Each row is a point on a landscape with many valleys, with its height.
From any point a ball rolls to the lowest of the 2 points nearest to it. It stops when none of these is lower. Distance is the straight distance between rows; heights are no part of it.
k_10: [163 122 123  88 197 152  66 163 156 101  65 145 110 133 124 143 140 130
 164 157 128  85  62]  h=566
k_335: [ 82 186 122 133 120 121 154 103  91 147 183 111 211 122 128 143 165  99
 111 128 122 126 170]  h=408
k_969: [ 90 103 166 108 153 159  77 142 165  79 199 132 173 115 161 160 137 150
 126 129  97 167 136]  h=332
k_834: [119 167 139 153  76 120 183 108  66 130 158  85 180 144 136 129 137  79
  81 115 129 127 178]  h=343
k_761: [129 151 115 114 160 150 126 125 179 126 109 168 142 156 115  95 127 110
 180 117 119  64  91]  h=391
k_963: [ 93 164 134 135 137 132 139  92  89 111 190 148 167 138 127 188 198 103
 102  99 124 105 169]  h=445
k_516: [137 146 219 131 127 179  50 189 170 115 114 118 102 169 146 157 144 173
 134 134 120 132 104]  h=333
k_217: [132 126 185 209 105 153  80 166 152 149 108 146  91 117 134 121 144 149
 154 113 180 114  98]  h=519
k_228: [142 121 104 136  91 149 128 141 132  86 129 161 124  93 141  79 118 103
 146 157 136 160 122]  h=254
k_698: [141 138 182 173 159 170  66 152 171 139 107 168 141 127 115 115 146 155
 162 142 167  95  85]  h=470
k_945: [134 111 101 107  72 120 158 118 159 147 146 109 121 167 113  90 165 131
 166 138 110  72 121]  h=682
k_76: [179  90 115  86 176 128  61 141 138 158  91 134 149 137  92 108 126 127
 157 155 133  87  78]  h=591
k_265: [158  87 168 121 101 123 102  93  80  84 143 115 107 100 137 152 154 111
 142 102 129 185 156]  h=379
k_689: [192  97  83 146 124  91 126 113 139 162  92 118 118 182  68  70  98 150
 162 147 125  93  97]  h=573
k_746: [145 119  77 135 107 110 158 148 165 149 123 118 139 172  89  76  65 132
 132 122 116  79 132]  h=601
k_169: [123 163 115 133 170 162  78 147 163 170  85 171 144 131 113  89 122 129
 189 163 151 111  95]  h=426
k_528: [143 126  87 131  87 131 184  91 112 138 125  91  98 132  97 114 138 113
 160 137  82  72 147]  h=666
k_178: [166 105 137 107  86 157 143 135 111 126 155  91 116  93 128 135  69 130
  80 100 107 144 145]  h=559
k_574: [106 124 115 136 128 140 177 124 106 147 106 110 122 134 106 205  40 134
  63 128 112 129 130]  h=675
k_42: [ 83 163 118 115 134  99 136  80  90 115 147 117 156 102 143 163 115  59
  48 121 196 163 112]  h=176
k_979: [142 133 103  86 131 123 134 107 144 150 102 159  91 111 126  70 135  98
 162 159 157 118  88]  h=665
k_24: [111 115 120 126 146 122 120 166 152 147 134 153 148 144 136  85 146 155
 147 143 134 133 138]  h=195
k_210: [120 107 148 159 104  81 136  84  97 110 184  92 170 129 138 142 171  87
  55 113 166 144 141]  h=139
k_394: [128 165 132 120 120 176  95 158 176  77 135 170 153 105 158  91 139 109
 166 169 139 117 128]  h=183
k_866: [129 136 126 124 102 129 177 142 141 155 110 132 153 128 119  81  17 133
 130 150 136 100 117]  h=626
k_334: [180 153 184 134 106 184  85 177 185  92 110 132 112 153 129 176 172 150
 138 155  91  79  94]  h=220
k_955: [150 145 123 101 102 132  71 201 153 141 114 163 121  99 137 111  93 100
 100 124 161 174 119]  h=326
k_157: [102 140  80 111 128 140  78 193 170 169 119 147 141 126 122  70 115 118
 118 152 138 162 119]  h=266
k_577: [121  55 100 132 111 104 144  99 132 126 181 127 143 134 118 120 155 146
 100 139 137 132 125]  h=416
k_986: [ 64 172 115 103 155 109 135 116 102 152 156 127 154  85 123 152  71  85
  74 128 154 164 120]  h=199
k_972: [132  79  78 130 167 107 121 108 169 166  91 129 105 144  85  94 113 137
 186 128 130 125  79]  h=600
k_43: [105 133 154 173  94 112 186  75 102 130 144  74 184 143 131 134 144  75
  45 122 169 106 142]  h=253
k_787: [ 89 121 117 224 145 129 144 105 113 132 147 120 147 138 106 172 119 106
  88  75 152 120 142]  h=528
k_429: [149 125 200 143 117 173  57 162 157  55 112 113  90 155 174 162 119 197
 135 149 111 144 133]  h=275
k_263: [ 62 139  95 102 166  84 137 153 135 185 145 148 138 176 113 135 136 147
 135  84 105 103 144]  h=187
k_308: [116 124 123 123 142 136 146 118 109  89 145 146 119 128 139 177 171 116
 121  98  96 124 155]  h=471
k_430: [137 158 188 113 141 164  42 204 185 115 152 163 144 150 153 159 153 148
 101 112 134 130  92]  h=403
k_549: [ 82 157 129 183 131 131 170 109 144  96 155 126 169 100 149 137 152 103
 152 103 137 107 135]  h=457
k_57: [174 145 163 160  75  96 126 164 102 126 107 127 103 131 166 120 159 157
 127 106 150 112 140]  h=740
k_713: [123 130  67 133 127 141 146 111  94 130 140 109 104 133  70 209 102 107
  56 117 113 110 154]  h=642
k_640: [ 73 123 140 104 157  83 140 150 141 159 166 141 161 165 143 130 158 155
 136 139 123 119 157]  h=120
k_98: [ 92 162  93 102 140  89 179 107 129 149 104 158 114 135 132  90 129 107
 163 134 147 112 133]  h=677
k_558: [178 130 132 130  95 134 167 111  64 132 115  81  95 111 116 141  92 127
 106 112 108 129 148]  h=595
k_649: [157 110 102  76 124 146 159 116 127 126 173 104 149 109 105 133  82 117
  84 104  94 101 147]  h=522
k_214: [ 81 148  93  82 123 125 129 141 148 141 182 122 175  97 121 108  87  99
  87 144 117 154 121]  h=99
k_666: [138 141  93 106 158 146  80 156 123 130  72 150  73 113 124 139 156 134
 173 124 104 150 112]  h=493
k_989: [107 155 103 131 134 117 167 143 109 146  89 134  96 105 168  97 135  98
 156 109 151 140 144]  h=687
k_489: [161 130 141  98 106 135  93 150 114 101 114 143  82  97 131 137 134 120
 167 101 113 155 146]  h=455
k_524: [139 106 167 169 136 112  99 144 139 188 122 116  99 121 118 103 136 186
 134 102 164  96  99]  h=565
k_730: [102 155 135 130 136  63 166 101 104 108 129 131 159  88 159 123 137  59
  64 124 175 198 138]  h=106
k_105: [180 136 155 102 106 113 184  97  44 148 119 107 128 120 125 152  89 136
  80 154 130 161 158]  h=627
k_952: [155 152 152  93  96 137  63 191 141 112 135 177 134 134 145 113 154 145
 110 127 150 154 126]  h=378
k_993: [204 148 112 164 126 120 106 136 132 141  72 122  99 133  68 101 130 160
 162 160 121  61  97]  h=542
k_341: [ 66 146 115 199 136 165 148  85 119 151 151 120 135 107 100 156  74  96
 115  87 131 134 129]  h=477
k_261: [144 139  77 100 150  99 179  98 146 175 141 134 150 191  82 126 139 120
 161 115  91  87 151]  h=314
k_252: [ 88 147 123 181 136 126 113  71  95 137 145 111 152 161 115 178  91 115
  49  98 208 123 126]  h=572
k_164: [169 112 118  73 160 102 132  98 111 149 102 149 110 123 106 109 145 137
 152 153 143 146 118]  h=648
k_339: [109 124 131  91 195 186  63 170 193 115 102 118 125 135 153 133 130 139
 160 127 111 104  77]  h=545
k_674: [183 119 157 142 128 133 128 103 111 167 117 102  84 113 107 103 114 185
 148  88 129  77 114]  h=599
k_130: [120  88 127 179 127  77 183 104 110 123  93 123 103 148 145 138 163 163
 155 149 129 134 141]  h=712
k_389: [111 114 116  66 140 131 107 120 129 118 172 152 156  73 126 115 119 107
 111 124 117 168 126]  h=197
k_321: [150 152 168 139  77 110 117 131  63 144  63  84  62 117 150 105 111 115
 134 102 155 171 141]  h=775
k_895: [108  97 183 145 120 194 108 123 157 101 172 133 151 117 157 130 133 167
 146 140 104 162 132]  h=387
k_941: [ 83 158  83  99 148  92 150 108 134 192 158 136 137 174  74 142 127 108
 129 124 110 123 148]  h=252
k_638: [ 81 190  98 101 148  82 124 117 158 133 179 143 188 104 125 102  83 112
 125 121 120 121 141]  h=179
k_211: [138 116 112 106 175 117 145  99 156 128 113 154 149 173 103 118 140 149
 185 134  92  77 127]  h=361
k_977: [144 162 157 111 100 194  92 166 192  70 125 148 128 107 167 131 158 130
 163 136  98  92 120]  h=113
k_819: [141  89 178 121 136 131 118 100 111  75 123 120  99 123 153 191 177 155
 174 149 107 191 147]  h=264
k_536: [148 144 176 131  59 100  87 163  76 129  90 110  88 143 174  93 152  96
 143 110 148 159 154]  h=758
k_449: [129 111 174 130 112 107 196 113  77 133  88 116 151 127 155 138  75 103
  84 171 161 167 141]  h=655
k_126: [ 83 137 141 152 124 184 129 103 142  95 172 143 159  93 146 125 149 124
 172 119 100 121 132]  h=439
k_466: [ 83 100 128 154 152 106 149 127 138 132 183 128 153 105 144 100  91 133
  96  76 135 117 135]  h=364
k_910: [108 133 104 143 118 129 160  75  70 145 137 104 112 169  93 189 122  92
  71 117 169 122 147]  h=611
k_277: [ 74 111 151 116 155  81 131 119 143 113 182 131 157  88 171 138 150 119
 120  69 153 148 107]  h=306
k_176: [139 119 159 179 128 109 142 148  93 119  98 115  87 158 166 140 179 183
 150 127 119 118 160]  h=725
k_47: [151  58 129 110 108 128 132 138 125 152 161 112 131 161 117 137 181 169
 119 158 111 138 144]  h=466
k_236: [150  74 109 134  93 100 163 113 106  97 149 106 129 113 143 100 151 131
  91 155 154 173 152]  h=368
k_266: [158 122 134 124  60 129 158 121 108 104 135 114 136 114 157  86 116 111
 126 170 148 166 154]  h=315
k_642: [108 145 129 109 129 141  96 153 121  71 169 159 169  91 165 142 141 116
 130 130 103 192 155]  h=273
k_579: [109 103 120 104 178 162  89 143 157 147 111 125  91 117 138 128 140 155
 165 108  90 116  95]  h=523
k_543: [216  94 126  86 166 115  70 124 107 154  93 130 104 106  82 111 121 174
 132 146 120 123  96]  h=620
k_163: [144 138 117 151 113 111 193 138  90 135  59 146 110 124 150 116  65 125
 111 166 161 160 140]  h=662
k_234: [119  79  68 140 148 130 138  83 142 156 100 119 103 128  72 124 108 119
 141 130  88 130  95]  h=622
k_615: [116 103  77 144 123 110 164  97 135 153 124  97  71 148  79 155 132 135
 142 103 100  94 112]  h=644
k_123: [161 144 160  78 158 178  80 149 136 116  96 113 105 157 121 167 164 161
 160 200  83 151 122]  h=553
k_562: [ 93 114 163 144 127  97 127  90 121  64 183 129 170  85 153 149 159  98
  82  81 141 173 118]  h=244
k_410: [154  94 145  79 148 141 102 152 129 141 122 101 123 173 132 139 176 195
 121 171  99 124 125]  h=512
k_129: [179 144 113 144 128 133 104 161 141 124  79 153  86 126 118 113 141 151
 135 145 127 102 107]  h=520
k_92: [ 56 146 109 187 119 105 176 102 158 119 175 123 155 100 126 115  78  89
 116  77 134 113 123]  h=415
k_598: [134 155  95 118 118 146 194 131 122 134  81 128 131 135 123 113  32 100
 125 160 115 130 149]  h=646
k_602: [150  91 183 141 145 141 117 142 138  59  91 134  82 126 177 156 147 190
 167 158 109 172 142]  h=141
k_33: [128 134  91 183 115 102 163 124 103 127  58 117  70 111 148 121 144 125
 171 126 126 137 143]  h=699
k_517: [140 126  88 106 146 137 169 137 128 107 162 121 139 137 129 133 137 125
 108 119  79 106 160]  h=494

For each start below, name the point where the ball stops.
k_126 -> k_214
k_410 -> k_977
k_449 -> k_210
k_698 -> k_640
k_252 -> k_210
k_308 -> k_210
k_549 -> k_210

Call two points neighbours if one is among the 2 nearest of the other. Go from one point of each pair to the other, from neighbour to neighbour, staying as low as possible. Name the highest point that can't be avoided.
k_210 and k_977 -> k_163
k_977 and k_640 -> k_430
k_214 and k_730 -> k_986
k_977 and k_602 -> k_516
